Points on a hilly landscape, in no order, each with its height.
From any point a climber takes the steepest step (rise divided by distance) to one of its 2 nearest points. It stops when none of these is higher. Distance is the straight distance between rows; heights are no part of it.
dira (h 49.3): [ 99  41 126 109 101  93  38 103 117 101 106  78 102  50  89  94  73 125
  44 118  94 109 119]
zar (h 49.8): [117 110  87 105 111 115 136 144 110 124 137 131  77 130  93  90  75  78
 126  99 113 124  92]
radi (h 27.5): [ 75 105 132 109  91  75 112 119 140  52  89 119  91 109 137 160 115 142
 106 111 151  87 114]
revu (h 27.2): [ 91 105 128 111 117 103  75  82 104  80  60  99  73 106 143 124 104 114
  74 101  81 104 142]
tepi (h 17.1): [ 74 132 126 109 134  82  78 130 104  84 107 102  55 110 144 138  83 133
  78  93  96 106 131]
mur (h 43.5): [129  66 111 105  63 104 110 110 148 100  88 113 130 122  88  89  88  98
 117 108 140  97  97]
Modo (h 39.0): [126  85  85 120  78  82 146 114 124  84  87 149 128 112 101 146 114 135
 145  84 148  96 117]
tikeg (h 35.8): [104  85  97  88  91 123 106  61 125  80  65 149 113  85 101 100 123  88
 112  87  93  96  92]
nufi (h 64.6): [119 127  96  96 165  99 132 108 107 130  82 121  95  99  90  78  58  72
 120  88  92  97 116]
raleg (h 52.8): [103 104  95 109 126  95  95  57  85  90  61  50 142  81  97  57 106  65
 105 103  79  85 106]
kig (h 54.9): [140 114  65 122 111  83 141 148  53 129 101 101 107 128  90  83  88  97
 140  60 127 119 121]
lep (h 32.7): [128  90  79 103  54  72 124 112  90  93  89 118 124 110  92 128 120 133
 133  67 145  94  97]
lutu (h 50.8): [ 99 117  98 120 143 110  84  45  60  87  59  60 125  84 113  80 123  48
 107  92  68  90 129]
rozez (h 25.7): [120 118 103 104  75 103 126 110  82  88  92  48  99 144 127  91 114  73
 119 128 127  84  83]
Subuk (h 31.2): [114  77  88  99  51  89  86 112  64 108  84  47 130  94  91  86  99 135
  92 109 119  81  81]
Lafo (h 44.8): [ 79  93  76 129 100 130 128  82  73  57  96  97 125  92  82  42 101  52
  80 117  96 121  91]
luzu (h 43.8): [ 89  67 146  98 126  89  39  85  89 124 108  59  82  63  98 134 102 112
  53 112  63 104 134]
noker (h 9.8): [ 57  94 147  59  81  77  52 109 123  95 149  89  56  94 120 146 111 124
  79 123 103  81  77]
Bik (h 50.7): [119  79 123  86  83 105 107  95 147 116 108 117 116  88  72  91  94  92
 116  98 121  94  83]
talib (h 49.5): [112  82  61 124  92 136 137 139 113 101 109 150 103 107  70  56  68  94
  95  88 114 135 111]
Derez (h 69.7): [115 127  68 117  92  88 126 156  53 113  93  79 104 123 110  95  81 127
 101  82 122 111 119]
lizad (h 11.9): [ 62 106 123  61  70  87  74 118 115  95 141 102  54 121 127 132 113 132
  76 123  76  91  60]
sadis (h 15.4): [ 68 102  81  67  38  96  69 108 106 112 145 107  57 103  96 119 111 129
  62 120  64 109  50]
Vug (h 24.8): [ 97  92  74  77  50  99  96 116  87 117 124 116 100 102  84  95 107 123
 113  82  98 113  66]
feg (h 41.3): [ 82  85 127  82 113  90  49  75  90 116 102  87  79  52  85 136 123 126
  71  92  56 101 108]
Bizul (h 39.3): [135  90  96 102 125 122 140 134 108 157 149 149  76 137  67 105  95  79
 152  71 108 113  84]
Lepas (h 36.2): [132 128  90  76  99 112 145  83  75 132  89  89 118 128  89  92 140  93
 165  85 109  85  73]
Robom (h 45.9): [ 84 125  85  62  96  66  67  94  58 140 116  45  99  70  88 141 103 150
  87 102  81  81  91]
dute (h 7.3): [ 76 108 136  47  89  65  54  91 130 130 161  95  79  94  93 130  97 121
 100  99  90  90  70]
Bor (h 36.9): [ 89  89 119  97  92 104  95 126 142  87 122 130  85  98 104  96  69 116
  76 104 120 116 109]
gok (h 50.2): [155  86  62 113 111 118 145  90  70 134 101 121 132 103  52  63 113  74
 162  68 118 103  98]
zofo (h 60.7): [108  88 114 103 105 104  89  99 110 112  86  77 119  75  88  84  73 101
  82  93 108 103 113]
Dut (h 33.4): [126  97 100  78 120  96 130 112 119 169 152 149  84 113  64 126  93 117
 150  65 113 109  89]
lovo (h 32.0): [107  93 113 112  84  67 108  98 139  51  69 122 129 120 136 159 100 124
 109 117 152  78 124]
zuto (h 54.7): [106  81  82 120  60 133 157  92  75  66 102 116 136 127  68  61 144  59
 124 118 134 113  68]
Kego (h 4.2): [100 127 109  45  97  84  87  94 122 144 142 108  82 112  86 127  88  93
 127  96  88 102  85]
savif (h 41.5): [ 99  71  78 132 111 127 114  83 108  78  89 120 152  65  67  30  81  46
  94 118 111 118 100]
Pegad (h 25.6): [ 67 111  99  84  73 113 104 131 117  81 140 147  55  97 114 111 102 129
  61 110  82 128  75]
zam (h 49.4): [ 82  86  86 124  62 125 127 101  77  47  93  95 139 113  95  64 132  69
  99 133 112 101  74]
rini (h 49.9): [ 96 108 136  75 123  82  52  92 106 126 127  51  67 104 120 110  80  93
  68 123  83  84  97]
Zasad (h 14.5): [ 89 153 103  87 141  70 104 126  95 115  99 101  70 112 140 128  73 128
  98  86  97  91 127]
folib (h 45.8): [ 93  47 156 119 116  92  29 108 108  95  95  71  79  67  98 133  93 117
  42 120  78 117 144]
bof (h 21.9): [116 110  80 109  59 115 131 128  56  94 125  70 115 145  98  67 118  89
 115 117 123 104  78]
vebuf (h 22.6): [ 67 110  92 122 136 105  82  93  92  90  81 124  69  57 114 113  98 134
  57  77  55 122 126]
Duduv (h 40.7): [110 142  84  87 131 110 151  63  73 125 110 117 110 117  88  77 140  60
 161  85  89  96  75]
beg (h 54.8): [108  59 118 128 100  94  64  98 108  89  71  92 127  68  88  90  67 115
  65 101 109 102 129]
mal (h 24.3): [ 73  99 113 118 135 124  69  90 100  91  83 112  58  81 119  97  98  92
  47 104  35 130 121]
Lede (h 44.5): [108  82  82 115  61 115 129  73 108  55  59 108 135 118 111  84 128  85
 120 115 113  89  81]
biga (h 14.3): [ 92 105  81  84  57  95  87 136  66 108 132  61  78 125 112 118  88 137
  70 123  91  94  76]
samiz (h 38.4): [ 68 108 102  74 122  94  29  75  91 127 127  99  58  75  96 141 100 119
  52 105  35 110 101]
futi (h 72.4): [ 92  98 113 119 135 130 105  80 117  63 104  86  97 118 100  51 101  34
  82 128  94 105 104]
dig (h 28.7): [139 102 116  88  91 109 145 111  96  98 105  73 121 154 110  94 112  69
 147 118 138  73  84]
mifev (h 63.6): [ 75 138  52 109 138 102  94  76  36 113  94  46 107  85  91  78  86  81
  80 111  54 102 105]
mibu (h 24.9): [112  90  73 106  23  97 111 135  50  85  96  43 123 129  99  85 111 113
 108 124 125  90  78]
mufen (h 31.9): [120 114 120  86 108  94 132  81 109  99  90 100 101 127 108  97 127  82
 141 102 118  76  79]
lizil (h 32.6): [106  55 126 104  96 112  94  58 163  63  67 147 114  85  98 110 112  87
  96  97  97  95 108]
bimi (h 61.1): [105 108  76 113  89 123 147 146 108  99 110 147  79 126 104  84  88 110
 113  78 111 126 105]
Rolo (h 22.9): [ 86  89 138 107  74  86  78 124 119  63  83  90  83 116 153 136 104 133
  72 126 138  91 112]
Nam (h 58.4): [123 124 105 108 152  90 132  98 121 121  71 122 104  91 105 108  75  87
 122  73 121  88 133]
rudo (h 44.7): [ 89 144  81  86 137 111 133  55  76 103  79 115  92 103 106  77 135  64
 127  83  62  97  82]
labat (h 45.2): [112 103 120 110  97  96 132 103 129  90  86 154 105  94  98 139 104 117
 142  88 138  93 110]
rupe (h 25.5): [ 86  96 145 124 129 108  57  87  98  79  73  83  55  91 127 128 133  88
  63 109  39 114 140]
vifev (h 38.9): [ 91 114  90  79  76  74  77 105  60 113  93  51 108  96 106 121 113 142
  94  90 105  76  93]
Las (h 29.3): [ 92 106 111 136 113  96 104  92 124  57  69 123  91  96 139 125 109 116
  84  84  98 101 136]
geso (h 48.0): [ 74 135  88 116 146 112 108  57  71  86  65  95  94  98 123  82 130  74
 100  92  65  90 101]
rete (h 43.4): [114  77  70 135 103 124 120 120 114  84  86 134 128  81  71  46  68  71
  87  99 110 123 116]
Saril (h 19.8): [ 79 103 132  89 100  85  67 126  97  87 101  72  73  94 139 143  94 144
  70 117 121  98 115]
luk (h 61.7): [ 92  98 140  98  97 116  83  96 125  82 108  68  76 128 132  94 102  74
  83 135  99  92  82]
Bason (h 55.0): [100 116 144  63 100  90  72 102 126 112 129  66  67 124 143 108  90  94
  99 133  88  82  79]
pugu (h 60.8): [128  84  50 132  66 122 142  99  68  87 105  99 147 116  63  52 135  74
 142  84 119 116  88]
vuf (h 42.6): [ 99  84 156  92  96  94  90 112 163  96 119 139  94  87 100 107  75 101
  99 106 123 100  97]
lud (h 77.7): [ 86 107 109 131 143 129  87  92 109  85  89  85  80  95 124  61  79  51
  76 116  75 112 127]
Kegi (h 61.8): [ 82 142  34 102 126 107 127 108  52 121 124 112 104 106  76  55  96  55
 113  86  71 126  90]
pabe (h 55.4): [108 113 102 107 135  94  86  79  89 116  78  59 123  73  98  66  76  68
  79 102  88  87 118]
sav (h 45.5): [152 105  68 117 141  99 147 119  77 156 108 115 111 119  58  78  83  72
 155  70 125 103 124]
Mipes (h 58.0): [ 91 104  64 102 122  94  62  79  42 134  90  41 125  67  74  74  85 110
  76  99  64  92 106]
zel (h 10.5): [ 75 108  84  74  86  78  55 135  88 125 151  51  77 101 101 131  72 139
  55 137  97  93  90]
buve (h 32.5): [ 82 114  97  96 110 109 109  87 124  84  68 138  91  78 115 107 107 108
  98  73  87 105 108]
nug (h 30.7): [114 101  89  82  58  88 111  97  70 115  98 105 123  97  89 109 123 133
 129  71 108  92  87]
Zer (h 25.9): [ 73  65 145  67  86  84  64  73 132  95 107 113  98  62  84 120 125 123
  98  88  97  87  81]
peke (h 31.3): [ 77  86  90  90  66 118  97 132 121  96 118 131  86  98 101  83  90 113
  60 102 104 132  84]
marav (h 67.4): [ 84  85 128 118 111 130  83  80 114  63 100  72  98 116 117  66 118  57
  77 146  81  94  82]
Fug (h 53.1): [ 96 118  68  73 130  78  49  88  51 147 110  44 101  63  79 112  76 117
  73  99  61  91 105]
Pel (h 72.7): [ 96 119 101 121 153 103  97 106 114  95  82 110  84  96 112  67  56  72
  85  97  83 106 130]
loma (h 39.7): [126  78  85 106  69  94 117  57 125  75  54 128 139  93  94 107 119 105
 129  77 115  87  98]
bosiv (h 69.9): [ 83 166  47 103 141  93 108  90  27 116 107  79 101 105  93  77  97  64
 103  97  58 101  91]
lumo (h 29.2): [ 92  56 132  96  80  91  59  63 143  73  74 119 115  71  97 119 112 121
  95  90 112  78 111]
bif (h 36.6): [120  66 113 116  56  85 105  97 145  61  75 113 129 115 117 132  80 110
 111 114 134  81 116]
tid (h 19.3): [ 83  98  66  79  46 104  71 115  84 118 152  84  81 105  76 103  95 134
  77 104  77 108  58]
lidek (h 55.2): [136  80  64 117  85 119 140  79  93 102  80 126 149 100  59  68 117  78
 151  78 120 103  84]
Vinu (h 42.7): [121  93 117  66 109  91 118 111 143 132 122 135 100  85  72 117  95 108
 139  78 125  94  84]
tepub (h 51.7): [106 118  96 113 122  85 128 109 116  92  76 128 112  83 114 144  84 122
 126  78 137  89 137]

Where does a climber stop that starts at each point below?
mibu | bosiv
Zer | zofo
samiz | zofo
Vug | lud

Call two points neighbours if one is among the 2 nearest of the other. Go from one point of each pair to the other, from neighbour to neighbour, staying as high as possible. Name the lowest point that can't be avoided.
zofo and pugu | Zer
Bik and pugu | Dut
Derez and pugu | sav
